Each row is a point on a tangle of strands that fork, close into loops and nearly touch. The rows are in no order.
Points whose rows are less than 8.28 apart are linked; no others are.
reku: [0.217,0.445,-4.683,1.455,2.596,-2.519,0.933,-3.961,-3.712,-3.045,-0.259,-2.321,2.850,-1.593,1.846,0.529,4.708,0.722,-1.284,3.683,3.959,-2.882,0.960,-2.781]
keki: [0.139,-0.031,-1.751,1.107,0.222,-1.648,0.728,-0.393,0.766,2.122,1.234,-0.059,-5.322,-2.541,1.651,-0.572,-0.100,-0.693,-0.603,0.192,-0.841,-2.585,-1.372,3.259]
Fonar: [-2.343,0.490,1.556,0.127,2.568,0.861,-1.209,1.753,0.207,-3.014,1.306,1.710,-0.287,2.821,-3.068,0.075,-1.494,0.726,-1.317,-3.137,-2.028,-0.099,-0.487,-2.164]
Roli: [-0.590,0.396,4.251,-2.842,-0.340,0.987,-3.412,-1.659,-3.562,-1.691,0.439,2.898,1.619,-1.196,0.399,-2.001,0.849,0.267,2.830,-0.111,-5.991,-2.022,2.887,2.600]
peve: [-1.081,0.923,-4.043,3.202,-0.290,-2.650,5.912,-2.754,-1.193,-0.122,-1.120,-5.992,0.549,0.367,-1.527,1.025,0.054,-0.893,-2.909,1.074,2.481,1.849,-1.830,-4.334]
porob: [1.443,1.011,0.695,-2.949,-1.472,-0.268,-1.218,-2.916,3.496,4.255,0.605,-2.200,-5.282,-3.248,-0.371,-0.869,4.415,2.582,4.311,-0.973,-3.426,-0.923,0.844,6.719]
Fid: [-3.022,-1.348,-1.816,0.201,0.973,-2.288,1.110,-3.097,-3.485,0.654,0.423,-1.783,-0.043,-2.278,1.443,1.441,-1.738,-0.975,2.001,-1.075,-0.600,-1.802,-2.300,-0.817]
zofa: [4.380,0.272,5.386,-4.277,-1.251,4.545,-1.352,5.352,3.090,0.495,-2.954,0.017,4.444,1.489,1.910,-2.208,-3.124,-1.828,-0.550,-1.066,3.355,6.615,-1.222,0.709]
zemum: [2.271,0.483,-0.376,4.102,0.245,-2.764,-0.237,-1.222,-1.378,-0.875,-0.746,0.861,-3.191,0.512,-0.262,1.458,-1.061,0.271,-1.272,-0.103,-0.722,-2.409,-0.723,-1.401]
kez: [1.376,0.784,1.177,0.301,-1.048,1.892,-3.104,-4.536,1.497,3.971,-0.427,0.433,-4.886,-3.174,-1.496,-0.634,4.597,2.336,4.058,-1.010,-2.156,-0.718,-0.732,4.408]
Lep: [3.829,-1.831,-3.155,3.878,-0.842,-0.519,-0.558,-1.971,3.246,1.350,-0.812,1.141,-5.212,-0.624,-2.546,2.035,1.187,1.656,-4.212,-0.226,0.324,1.243,-0.591,-1.618]
Lasag: [-1.731,0.413,-2.319,1.415,1.914,-4.201,2.548,0.330,-1.788,-2.221,-0.101,0.299,1.343,4.110,-1.247,-0.964,-1.184,-1.731,-3.796,1.645,1.535,-2.629,-0.674,-1.312]
bepe: [-3.482,-1.038,-0.176,-0.816,1.312,-4.441,4.775,0.483,0.468,1.223,0.585,-2.222,1.798,1.851,1.142,0.264,-3.764,-3.332,-2.073,-0.576,2.973,-0.377,-0.655,0.312]
tabam: [-1.307,-1.076,-4.037,-2.223,-0.829,-2.312,4.429,2.807,5.644,1.249,-0.661,-6.468,0.274,1.507,0.015,1.548,-2.882,-0.268,-1.366,-1.401,3.988,2.328,0.830,-0.601]
zol: [-0.349,-2.200,0.421,-5.157,-1.748,-1.663,0.955,2.020,3.075,0.861,2.201,-2.090,-0.004,-1.495,1.432,-0.081,-1.564,-0.422,3.202,-0.534,-3.372,0.764,2.026,3.801]
pirug: [-3.755,-2.828,-1.393,-2.181,0.077,4.764,0.448,0.829,1.711,2.286,1.298,-1.237,4.386,-0.134,0.567,-0.529,-0.784,-0.712,1.243,-0.112,1.315,1.999,-2.258,-1.141]
daf: [-3.135,-4.396,-3.972,0.711,0.071,3.320,0.545,0.076,-0.625,1.171,1.556,-2.579,4.879,1.131,1.485,0.552,0.314,-1.422,0.121,2.457,4.122,1.086,-2.128,-1.851]
Sata: [0.847,1.277,-3.593,3.957,1.254,-3.728,2.915,-4.089,-1.946,-1.043,0.553,-1.519,-1.166,-2.008,0.547,0.468,3.268,-0.417,-3.732,1.460,3.016,-2.531,-0.228,-2.313]
bab: [0.525,-1.906,-0.918,3.160,-0.909,2.073,-1.074,-1.918,2.451,0.542,-1.217,-1.963,-3.536,0.172,-2.169,2.247,-0.965,2.478,2.312,-1.571,-2.341,1.236,-1.809,-2.072]
litu: [-0.071,-0.342,-4.283,1.271,-0.227,-3.224,6.354,-0.470,3.280,1.723,-0.012,-6.607,-1.104,0.607,-2.140,1.892,-1.517,0.371,-3.861,0.013,2.035,2.296,0.196,-1.537]
kare: [0.044,1.810,3.240,0.324,2.145,1.838,-6.244,-3.960,-4.339,-1.612,-0.918,3.727,-1.982,-2.049,-1.282,-0.771,3.659,3.263,2.421,-0.846,-3.539,-2.135,-0.589,1.040]
vis: [1.244,0.818,0.002,-0.114,1.232,-0.150,0.877,-1.696,3.772,-0.932,1.571,2.127,-4.813,-1.312,-2.682,1.257,4.067,1.564,-2.390,-2.486,-3.022,-0.145,0.348,-0.540]
Gava: [-1.180,-2.514,-1.363,0.278,-0.272,0.897,0.329,0.516,-1.200,-0.098,-0.170,-1.724,7.972,3.148,2.444,-1.330,-0.683,-2.094,0.765,2.571,5.532,1.152,0.196,0.045]
sego: [1.585,-2.481,-1.713,-0.131,-0.569,-0.920,3.247,-2.146,0.323,-1.079,1.418,-0.054,3.568,-2.027,1.362,0.148,2.497,-1.663,-0.427,2.514,2.538,-2.364,3.399,-1.247]
moson: [3.696,6.770,-0.523,2.196,-1.117,-1.952,1.781,-0.504,-0.089,2.047,-1.283,-1.241,-8.535,-6.205,1.594,2.891,0.546,-0.604,-0.537,-3.731,0.156,0.230,-0.456,3.076]
duda: [-0.341,-0.738,0.962,-2.909,-0.813,0.923,-0.658,5.010,3.961,0.238,1.715,-0.635,1.433,3.697,1.904,-2.850,-3.080,0.144,-1.287,1.123,-1.210,-0.125,1.436,2.746]
pufon: [-0.617,-0.755,0.561,0.093,-0.479,-5.186,1.186,-1.474,-6.662,-0.814,-1.257,0.614,2.664,-1.092,3.179,-0.616,-1.181,-2.309,2.105,3.842,0.193,-3.600,0.356,1.024]
Kimiv: [0.302,-2.638,-0.598,-1.204,-1.979,-2.571,4.049,-0.203,1.097,2.378,0.249,-0.932,4.654,0.807,2.603,0.509,-0.445,-2.616,0.532,3.085,2.783,-0.719,2.464,0.956]
Sovav: [-0.785,2.823,-2.260,2.402,0.859,-1.703,1.806,-3.991,-2.880,-0.001,0.107,-2.140,-3.452,-4.495,0.952,0.880,1.448,-0.954,-2.147,-1.370,0.933,-1.737,-2.520,-2.013]
Bif: [-0.310,-1.955,-4.640,3.034,-0.846,1.277,2.117,0.387,0.142,-1.213,-0.985,-3.696,0.464,0.631,-1.406,2.012,0.626,2.377,2.255,1.929,0.722,1.423,-0.935,-6.262]
piv: [0.637,-2.012,-2.248,-0.150,-0.002,-1.669,2.689,1.346,3.470,1.238,1.455,-1.546,-0.388,1.066,-1.133,-1.110,-1.361,-0.097,-2.464,1.230,0.224,-0.724,0.703,-0.187]
deno: [0.251,-1.168,1.654,-2.131,-1.146,3.492,1.783,4.776,1.509,-0.775,0.224,1.220,3.192,3.151,-2.796,-1.407,-3.360,-1.165,-3.016,2.853,3.865,4.905,-0.677,-1.335]
vas: [-1.184,-2.582,4.293,-4.131,0.085,0.451,0.109,1.407,-1.415,1.181,0.059,2.244,5.740,-1.094,2.436,1.033,-3.452,-3.161,1.400,-2.480,1.282,3.432,-0.251,0.961]
kugan: [0.430,-2.382,-1.277,-2.108,-1.280,-3.271,2.082,2.416,3.200,1.673,-0.217,-2.803,-0.572,0.125,2.268,-0.505,-1.733,-0.809,1.342,0.388,-1.153,-2.389,2.566,1.567]
gos: [-2.433,-1.555,-1.256,-3.997,0.273,1.594,2.924,2.543,5.492,1.126,0.463,-3.745,1.333,-0.451,-2.409,0.247,-1.549,-0.547,-1.676,-1.232,2.671,3.261,-0.579,-0.763]
ziron: [0.529,-0.394,2.516,-2.040,-0.359,3.820,-0.775,4.884,-0.053,-2.385,-0.986,-0.400,7.426,2.556,2.384,-1.787,-1.882,-1.259,1.481,1.758,2.119,2.975,1.068,-2.535]
gem: [1.031,-0.270,3.822,-3.756,-2.585,5.049,-1.988,5.119,4.325,-0.184,-0.829,0.839,3.748,3.143,-0.935,-3.219,-2.077,-0.576,-1.752,0.846,0.146,3.290,2.376,-0.075]
nuted: [-0.327,-2.703,-1.654,2.778,0.159,0.144,-0.801,-0.671,-1.112,0.647,0.420,0.663,-0.179,3.663,-2.388,-1.894,-1.801,-0.406,-5.183,4.346,0.392,-0.379,-0.921,-0.123]
Tik: [4.000,1.255,-1.113,5.220,-0.603,1.354,-2.141,-1.410,2.882,0.679,-1.130,1.884,-7.803,-0.946,-2.265,1.560,2.287,3.121,-1.869,-1.302,-0.226,1.198,-1.660,0.486]
Nir: [-1.439,0.335,1.103,-0.811,0.291,2.909,-1.027,3.087,-0.372,-3.475,0.203,0.487,5.147,2.189,-0.564,-1.800,-0.563,-0.007,0.574,2.824,0.815,0.981,0.907,-4.463]
rom: [-2.061,-2.054,-1.582,-3.671,-0.426,0.718,0.800,-0.742,5.034,3.901,-0.460,-3.569,-0.623,-2.523,-1.808,2.457,0.148,1.769,4.112,-3.518,-1.895,0.803,-0.231,1.414]
Tozeg: [-0.265,-0.944,4.035,-3.651,0.292,-0.850,1.421,2.348,-2.204,-1.566,0.894,1.153,7.259,0.723,5.016,0.316,-2.103,-3.769,1.555,-0.929,3.737,1.674,0.630,1.380]
Boti: [-0.151,-0.983,-2.241,-0.292,0.907,-0.333,2.219,0.488,4.221,-0.391,1.996,0.550,-3.575,1.006,-3.059,0.406,2.133,0.548,-4.899,0.164,-1.128,0.217,0.218,-1.457]
foso: [-3.097,-0.844,2.172,-0.820,1.553,2.932,-3.062,-0.172,-0.267,-2.426,0.313,2.269,3.050,1.962,-1.850,-0.450,-0.638,2.262,1.862,-1.542,-2.165,0.520,-1.393,-2.299]
logol: [-3.668,-0.140,1.098,-2.529,0.610,-3.297,4.280,4.567,2.513,1.634,-0.332,-1.145,0.696,2.584,-0.568,0.987,-5.313,-2.636,-1.646,-2.875,2.081,3.231,-1.110,-0.412]
binu: [0.644,0.784,4.175,0.809,-1.745,1.203,-3.196,-0.024,0.472,1.106,-1.516,2.120,-2.184,2.009,-2.210,-1.023,-0.540,1.925,4.620,-0.468,-5.597,-1.331,2.486,0.431]
Ziv: [-1.431,0.450,4.096,-0.620,-1.442,3.289,-3.615,1.667,0.474,-0.860,-1.085,3.357,1.065,4.217,-4.719,-2.990,-1.126,1.053,-2.547,0.664,-3.342,1.610,0.648,-0.967]
reruf: [-1.581,-1.691,3.444,-4.038,-2.031,0.267,-1.214,0.536,1.913,2.334,-0.129,-0.860,1.420,-0.471,0.907,0.382,-2.120,1.941,6.026,-1.266,-4.153,0.674,2.035,3.718]
rov: [4.601,4.079,-2.221,3.709,-0.637,-0.265,-0.894,-1.228,-0.147,1.019,0.099,-0.580,-7.397,-4.210,3.821,2.610,0.815,-0.107,-1.357,-2.960,2.298,-1.208,0.275,3.874]
godo: [-0.538,-1.201,0.105,-4.834,-0.144,1.544,1.247,5.281,5.680,1.118,0.374,-0.662,1.765,2.004,-2.807,-0.921,-2.071,-0.718,-3.528,0.657,2.889,3.768,-0.901,0.824]
nisap: [-0.550,-1.666,-2.664,2.866,1.275,-1.864,-0.232,-1.417,-3.969,-1.424,0.080,0.193,2.410,4.670,-3.428,-0.728,-1.140,0.250,-5.607,3.167,3.562,-0.691,-1.436,-1.545]
dobal: [0.124,0.504,-2.470,1.974,0.183,-4.931,3.573,-0.280,-1.209,2.276,-0.939,-1.780,-3.406,-1.198,1.904,-0.923,-1.163,-2.126,-0.727,2.014,0.590,-3.864,-0.974,1.475]
Benit: [0.054,-2.553,-2.031,0.446,-0.320,2.090,0.805,-1.688,0.819,0.151,-0.095,0.533,-0.846,0.565,-6.596,1.072,-0.072,1.354,-3.698,2.770,0.901,2.789,-0.779,-4.409]
lel: [0.319,-1.831,-1.869,0.724,-0.738,-3.018,1.970,-0.210,-1.296,0.028,-0.247,-0.423,7.242,2.918,1.936,-2.883,-0.825,-2.033,-0.726,3.209,3.588,-1.697,2.638,1.454]
nufi: [-2.739,-0.609,2.397,-2.303,-2.112,2.473,-1.637,4.070,0.970,0.431,0.386,0.424,1.980,1.514,2.015,-3.829,-2.854,-0.499,2.144,1.257,-2.360,-1.172,1.638,1.249]
guri: [-0.304,0.711,2.891,-4.032,0.691,1.851,-0.041,5.193,1.891,-0.982,1.714,0.652,3.719,3.066,2.970,-2.755,-3.292,-2.124,-1.067,-2.340,1.126,2.358,-0.431,2.420]
kel: [-2.020,1.195,-1.019,1.187,0.117,-7.316,3.239,0.550,-3.765,-0.056,-1.602,0.227,0.078,1.543,2.532,-1.047,-2.087,-2.501,1.161,1.943,0.156,-3.585,0.411,0.179]
zigo: [-1.600,-0.639,0.087,-1.537,0.759,0.121,-0.874,-2.043,1.799,1.491,1.890,1.023,-2.115,-1.349,-0.803,-1.743,0.417,-0.658,-0.235,-0.896,-2.880,-1.516,-0.506,2.951]
Mavap: [3.036,4.956,-2.890,4.499,0.008,-0.767,0.480,0.000,-3.202,-0.979,0.354,0.694,-6.153,-3.295,3.974,1.319,2.518,-1.290,-1.529,-0.112,4.070,-2.270,-1.213,2.883]
gite: [-0.459,0.653,-1.077,1.925,0.795,-4.877,1.747,-3.938,-5.597,0.801,0.341,-1.804,-3.007,-4.677,3.626,1.734,-0.938,-1.220,0.743,-1.064,0.501,-1.868,-1.883,0.949]
vazut: [0.217,-1.834,0.692,1.994,-0.318,-1.714,-1.714,-0.447,-1.237,0.559,-0.631,-0.286,-1.639,1.915,0.386,0.072,-4.151,0.504,1.495,0.406,-2.333,-2.010,-0.029,0.332]
rari: [-0.337,1.733,2.056,-0.237,1.304,0.436,-3.508,-5.470,-5.129,0.035,-0.714,2.805,-2.107,-4.459,-0.942,2.623,4.293,2.479,5.460,-1.988,-2.860,0.042,-1.146,1.654]
gipu: [-1.773,1.341,1.781,-0.478,0.254,1.455,-3.265,2.059,-1.186,-1.417,0.982,1.051,0.757,2.010,2.032,-4.680,-1.881,0.076,-0.120,1.849,-4.234,-3.319,1.902,0.626]
Buda: [-0.061,2.367,2.255,-0.324,1.033,-2.098,1.113,-3.370,-2.515,1.334,0.335,1.078,-6.083,-3.849,-0.997,1.080,2.061,0.063,2.711,-3.465,-4.413,-0.972,-1.161,4.329]
vope: [2.119,0.369,2.300,1.098,-2.141,-1.277,-2.118,0.809,-1.429,-0.052,-1.760,1.631,-3.336,0.992,0.520,-1.562,-1.965,-0.079,3.624,1.134,-4.487,-3.163,1.306,1.066]
mutur: [2.033,2.015,-0.859,-0.182,-1.045,-5.820,4.264,-0.547,-1.290,1.895,-0.084,-3.549,-5.470,-4.370,3.081,2.457,-1.001,-1.095,1.992,-1.978,-2.074,-1.092,0.112,2.438]
zesab: [2.604,6.313,1.683,1.840,-0.929,0.977,-0.399,-1.068,1.525,3.351,-0.603,0.760,-8.747,-6.285,-0.429,2.624,3.868,0.996,0.578,-3.806,0.970,0.409,-0.561,5.480]
mer: [-0.889,0.091,-0.505,0.759,1.921,-1.609,0.973,2.207,-1.598,-3.922,1.868,0.724,4.681,5.766,1.001,-1.707,-1.365,-1.600,-3.218,1.390,2.812,-0.444,0.836,-0.278]
gafe: [0.812,0.665,5.651,-4.431,-1.345,6.005,-3.063,4.273,2.481,0.287,-1.441,1.793,5.362,2.055,1.382,-1.932,-3.365,-0.794,1.732,-2.675,0.902,4.576,0.716,0.822]
tid: [0.954,-2.470,-4.008,3.688,-0.500,1.685,0.673,-2.340,-0.714,-0.304,-1.041,-1.149,-1.170,-1.479,-3.308,3.522,1.426,1.799,-1.215,2.343,1.594,2.222,-2.036,-5.372]
gezil: [2.571,3.238,-2.903,1.709,-0.544,-4.566,4.937,-2.607,0.149,0.582,-0.277,-4.953,-4.339,-2.502,2.775,2.108,0.558,-1.153,-1.924,-2.221,-1.028,-0.785,0.594,0.656]
som: [-1.147,-0.360,-0.230,0.432,-0.624,0.879,0.460,1.970,1.173,-2.176,-0.856,-0.116,0.068,1.744,-1.179,-0.681,-0.805,0.706,1.600,2.521,-0.393,-0.815,-0.274,-3.426]
keke: [-1.579,-1.206,0.035,-1.791,2.311,0.281,-3.844,-0.799,-4.921,-0.939,-2.202,0.165,7.787,-1.574,0.825,3.958,-0.236,0.877,3.514,0.772,0.147,-0.294,0.013,-5.472]
tasa: [0.412,1.088,0.593,0.224,1.791,-0.690,-0.038,-1.927,-0.991,-2.820,1.159,2.591,-2.214,-1.631,-0.282,1.382,3.067,1.118,0.493,-3.067,-3.680,-1.765,1.130,-1.234]
Visu: [2.470,3.782,-2.125,2.936,0.785,-3.788,2.828,-3.003,-0.362,0.518,1.531,-1.052,-5.005,-3.494,0.425,1.514,0.816,-1.873,-5.902,-2.556,0.087,-1.718,-1.445,-0.500]
vipos: [0.220,3.397,0.547,1.068,0.073,-3.054,2.311,-2.241,-3.846,1.221,-1.203,-0.765,-6.054,-4.883,2.442,2.057,-0.873,-1.615,2.689,-2.370,-2.421,-1.104,-2.275,2.108]
non: [0.387,0.931,1.438,0.547,0.457,0.745,-2.545,-0.920,0.834,1.234,1.527,2.957,-4.797,0.632,-1.284,-2.586,1.400,0.129,-1.414,-0.407,-5.335,-2.873,0.183,3.849]
Bemuv: [0.666,-1.809,2.134,-2.364,0.126,-3.211,2.509,4.337,2.801,2.250,-0.984,-0.592,2.799,4.027,0.802,0.274,-5.248,-3.540,-2.517,-1.187,4.153,3.490,0.082,1.520]
mosif: [3.756,-1.627,-4.085,1.916,-0.877,-2.241,-0.185,-0.738,4.249,4.872,-0.460,-3.744,-5.799,-1.577,-0.398,0.161,-0.262,0.921,-2.147,0.950,1.741,-0.961,-0.010,1.917]
Bava: [0.405,1.369,1.798,-1.053,0.377,0.960,-3.332,-2.932,-2.988,-3.620,0.577,2.685,0.645,-2.046,-0.474,0.106,4.197,3.143,2.942,-0.124,-4.275,-1.756,2.139,-0.382]
Mubi: [-0.399,0.862,1.589,-1.828,0.895,-2.836,4.432,3.250,-2.348,-3.231,0.691,1.099,7.662,3.409,4.595,0.480,-0.984,-3.362,0.451,-2.070,5.044,0.680,2.231,0.861]
Tulev: [-0.412,-0.763,2.308,-0.332,-0.986,3.836,-3.686,-4.633,3.233,3.959,0.852,0.120,-0.466,-0.946,-1.498,-2.312,5.315,3.451,4.067,0.916,-3.529,0.442,0.970,3.187]
gof: [0.236,-2.966,0.268,0.808,-1.180,1.650,-2.409,-0.583,2.195,2.364,-0.222,1.510,-2.239,2.719,-5.163,-0.620,-1.254,0.572,-4.902,2.470,-0.546,1.672,-1.388,-0.646]
zan: [0.331,-1.023,-0.842,2.095,-0.530,-2.554,-0.485,-1.526,-4.758,-1.537,0.376,-0.554,4.328,1.870,3.283,-1.613,0.163,-0.754,1.094,4.029,0.859,-3.969,2.958,1.030]
Gusu: [0.235,-1.789,-3.721,1.323,1.065,-0.099,0.193,-1.384,-2.027,-2.365,0.570,-0.170,3.095,-1.285,-0.035,1.101,3.249,0.107,-1.587,2.827,2.434,-1.384,1.600,-4.316]
sido: [-0.825,2.940,1.024,0.122,1.318,-0.830,-4.668,1.631,-3.384,-2.272,0.719,3.483,-0.023,2.340,0.329,-3.199,0.436,0.487,-3.546,1.742,-4.634,-3.582,0.449,-0.643]
gasub: [2.148,-0.017,3.960,-3.032,-0.474,6.500,-0.721,3.859,1.346,0.219,-0.683,1.581,3.730,2.007,-0.210,-3.431,-1.956,-1.314,-4.182,0.606,3.866,6.847,-2.385,-0.065]
pano: [-0.689,-2.449,-1.788,-1.164,-0.511,4.473,-1.484,2.983,1.008,-2.425,2.266,0.138,3.714,3.049,-0.956,-1.372,1.292,0.950,-1.718,3.349,2.470,3.570,0.139,-3.516]
madof: [-0.122,2.045,3.296,1.484,-0.048,1.174,-3.788,0.319,-0.627,0.506,-1.904,4.234,-0.932,2.619,-3.963,-1.824,0.077,1.710,0.268,0.101,-5.420,-1.822,0.531,-1.775]
Sodo: [-1.497,-1.570,-2.303,1.881,1.388,1.478,-3.490,-0.580,-3.656,-1.607,-2.334,-0.331,3.572,-0.087,-1.502,2.770,0.237,1.205,2.219,1.271,0.244,0.218,-1.522,-6.734]
sozo: [1.142,3.458,1.060,1.461,0.626,0.872,-1.834,-0.835,-1.099,-0.222,-0.677,4.590,-5.298,-4.509,-1.170,-2.598,4.790,0.645,-0.544,1.289,-1.475,-3.620,-1.487,1.466]
sosi: [-1.395,-0.207,3.001,-2.942,-0.070,2.362,-0.062,3.668,0.391,0.676,-1.268,1.498,5.959,0.544,0.832,0.791,-2.186,-1.491,3.555,-0.946,1.408,2.755,-0.840,-2.900]
Kadu: [0.296,0.793,3.113,-3.524,-2.797,5.070,-2.247,2.724,0.510,-2.298,0.118,2.611,5.100,1.110,1.123,-3.818,-2.172,-0.779,-2.376,1.409,-2.035,1.368,3.892,-0.820]
Linul: [2.149,3.675,-0.523,2.701,0.232,-0.137,-1.629,-0.942,-3.328,-1.539,-0.027,2.462,-5.606,-5.200,1.974,-0.185,4.017,-0.484,-0.131,1.029,1.400,-2.718,-1.633,1.406]
Melog: [2.432,-1.248,0.206,0.352,-0.943,1.214,2.585,3.599,-0.775,-1.221,-1.054,0.028,5.867,6.345,-1.433,-1.091,-2.553,-0.779,-3.386,2.594,6.403,3.688,-0.030,-1.151]
tugit: [0.035,2.451,2.939,-2.196,1.091,-0.151,-1.555,-1.846,-0.245,2.151,1.541,1.923,-5.529,-2.512,-0.322,-2.242,3.110,0.350,1.134,-2.195,-5.485,-1.483,-0.930,7.381]
moro: [3.656,5.467,0.692,3.203,-0.316,2.261,-2.055,-1.544,0.294,0.545,-0.750,4.238,-6.373,-5.411,-0.967,2.822,5.667,1.684,-0.318,-2.858,2.957,0.576,-1.174,2.863]
Sutun: [-0.753,-1.341,0.515,0.351,0.325,-1.358,-0.414,0.068,3.061,1.713,-2.064,-1.174,-3.636,0.015,-1.372,1.214,-3.026,0.550,2.314,-2.002,-2.496,0.202,-0.371,-0.384]
Kidil: [1.901,3.959,-0.108,4.276,0.087,3.715,-2.832,-4.128,-1.347,-0.590,-0.826,2.161,-6.978,-5.280,0.786,2.711,6.766,3.024,2.753,-2.700,1.386,1.075,-1.852,0.293]
mub: [-0.354,-2.607,0.804,-1.200,-0.923,2.443,-1.793,-2.817,1.897,3.267,-0.450,-0.250,0.631,-2.588,0.020,1.058,3.044,0.885,4.914,0.392,-3.516,-0.392,0.581,0.649]
led: [0.192,-1.033,-2.627,1.364,-0.584,-0.613,2.284,2.629,-0.076,-2.890,-0.989,-1.858,2.181,2.241,-0.239,1.368,-0.886,0.377,3.122,0.673,1.213,-0.003,1.221,-5.109]
suf: [-1.201,-0.791,-0.845,-0.388,1.507,-1.395,-1.405,-0.762,-5.387,-3.759,0.472,0.696,5.373,-0.227,2.305,3.618,0.852,1.464,3.115,0.640,0.186,-1.855,2.694,-3.783]
gobub: [2.662,-1.890,-4.234,3.588,-1.061,0.309,0.103,-2.129,2.937,0.657,0.030,-1.433,-4.350,-0.674,0.075,0.641,2.154,0.931,-2.456,2.803,1.377,-0.868,-0.242,0.264]
siga: [-3.669,-2.507,-0.719,-1.753,0.482,1.279,-0.251,-1.758,-0.279,1.448,1.864,-0.779,2.542,-1.309,1.085,1.270,-1.452,-0.041,2.804,-2.247,-0.907,0.222,-1.761,0.791]
lin: [0.201,-1.852,-1.572,-0.399,-0.117,0.736,1.819,1.319,2.167,-2.372,0.619,-0.859,3.790,2.013,0.888,2.188,-1.354,-0.117,0.985,-2.016,2.537,1.728,1.337,-2.854]
Mada: [-1.020,-0.869,5.201,-4.528,-2.078,2.022,-1.806,0.051,-2.275,-0.067,0.901,1.996,2.666,-0.162,1.103,-0.734,-2.863,0.099,3.692,-1.643,-5.206,0.382,2.932,3.645]
Redu: [2.546,0.453,0.274,4.269,0.335,0.501,-3.182,-2.088,0.405,0.099,-1.616,1.654,-4.606,-0.915,-0.818,1.687,0.987,1.995,1.251,-1.919,-1.231,-0.673,-1.449,-0.616]
fem: [1.188,2.903,0.793,2.434,0.053,1.989,-2.307,-5.617,-3.421,1.615,-0.642,0.671,-5.377,-4.817,0.838,2.939,3.965,2.626,5.066,-3.828,-0.822,0.450,-1.986,2.119]
Big: [-1.798,0.029,0.217,-1.554,0.100,2.588,0.432,-2.720,4.264,2.451,-0.368,-1.218,-0.512,-1.693,-3.573,0.938,3.371,2.466,3.360,-1.920,-2.330,1.423,-0.880,-0.659]
gimol: [-0.037,0.549,-1.325,-0.017,1.509,-1.904,3.068,1.779,-2.150,-4.265,0.780,-0.461,6.847,5.139,1.602,0.730,1.171,-0.789,-1.446,-0.860,5.875,0.682,1.807,-1.494]
tazak: [1.475,-1.580,1.992,-0.458,-0.565,-1.661,1.941,3.716,0.792,0.052,-0.188,0.278,4.883,6.529,0.559,-1.446,-4.173,-2.743,-3.683,0.762,5.489,2.167,2.538,1.284]
Sipub: [-0.510,2.830,0.179,2.182,2.038,-0.222,-2.855,0.276,-1.832,-2.897,-0.428,3.325,-3.517,-0.150,-2.322,-2.023,3.324,0.181,-1.379,2.339,-3.204,-3.986,-0.772,-0.328]
Siges: [-0.068,-1.239,-2.374,-0.164,2.149,1.046,3.743,2.121,1.631,-3.398,1.756,-1.218,4.581,3.152,-0.306,0.940,1.600,0.108,-2.617,-0.486,4.879,2.526,0.920,-2.142]
Fam: [-3.034,-0.505,0.059,1.354,2.248,2.581,-5.890,-0.886,-3.187,-2.280,-0.116,0.757,1.723,0.313,-1.309,-0.137,0.063,4.149,1.636,1.038,-2.042,-1.106,-1.293,-4.153]
vita: [-0.086,-1.792,-2.551,-2.436,-1.321,-0.084,-1.177,-2.254,4.148,3.372,0.666,-4.021,-4.091,-3.857,0.287,1.398,1.663,1.848,3.090,-1.628,-2.223,-0.450,-0.103,3.267]
Funa: [-4.670,0.269,0.361,0.463,2.162,-3.417,1.407,0.869,-1.881,-1.277,0.402,0.550,2.333,0.452,0.581,-1.328,-3.280,-2.216,-1.959,0.912,0.398,-0.717,-1.652,-1.062]
rovub: [-1.735,0.621,2.514,-2.244,-0.078,2.293,-1.891,3.859,1.380,-1.609,2.226,3.108,0.514,2.926,-3.221,-2.394,-0.638,-0.397,-2.916,-1.760,-3.021,0.878,-1.213,0.176]

A fork is a point with three links, a tip a point with one. Leave the first point through the second and follow the links. Name the first fork or tip that comes.
Linul; Mavap => Bava
vope; binu => suf
rari; fem => guri
suf; keke => vazut
zan; pufon => vipos

A tip is a point with one link. Name the tips that can be reached along the links from each point below, in the order of the rows.
duda => guri
tid => peve, pano, Kadu
bab => mosif, suf

How many points has the smallest loop of links through each point below? Write none if it is on no loop.
keki => 17
porob => 7
Sutun => 5
vipos => 6
siga => 13
mer => 12
vis => 10
ziron => 11
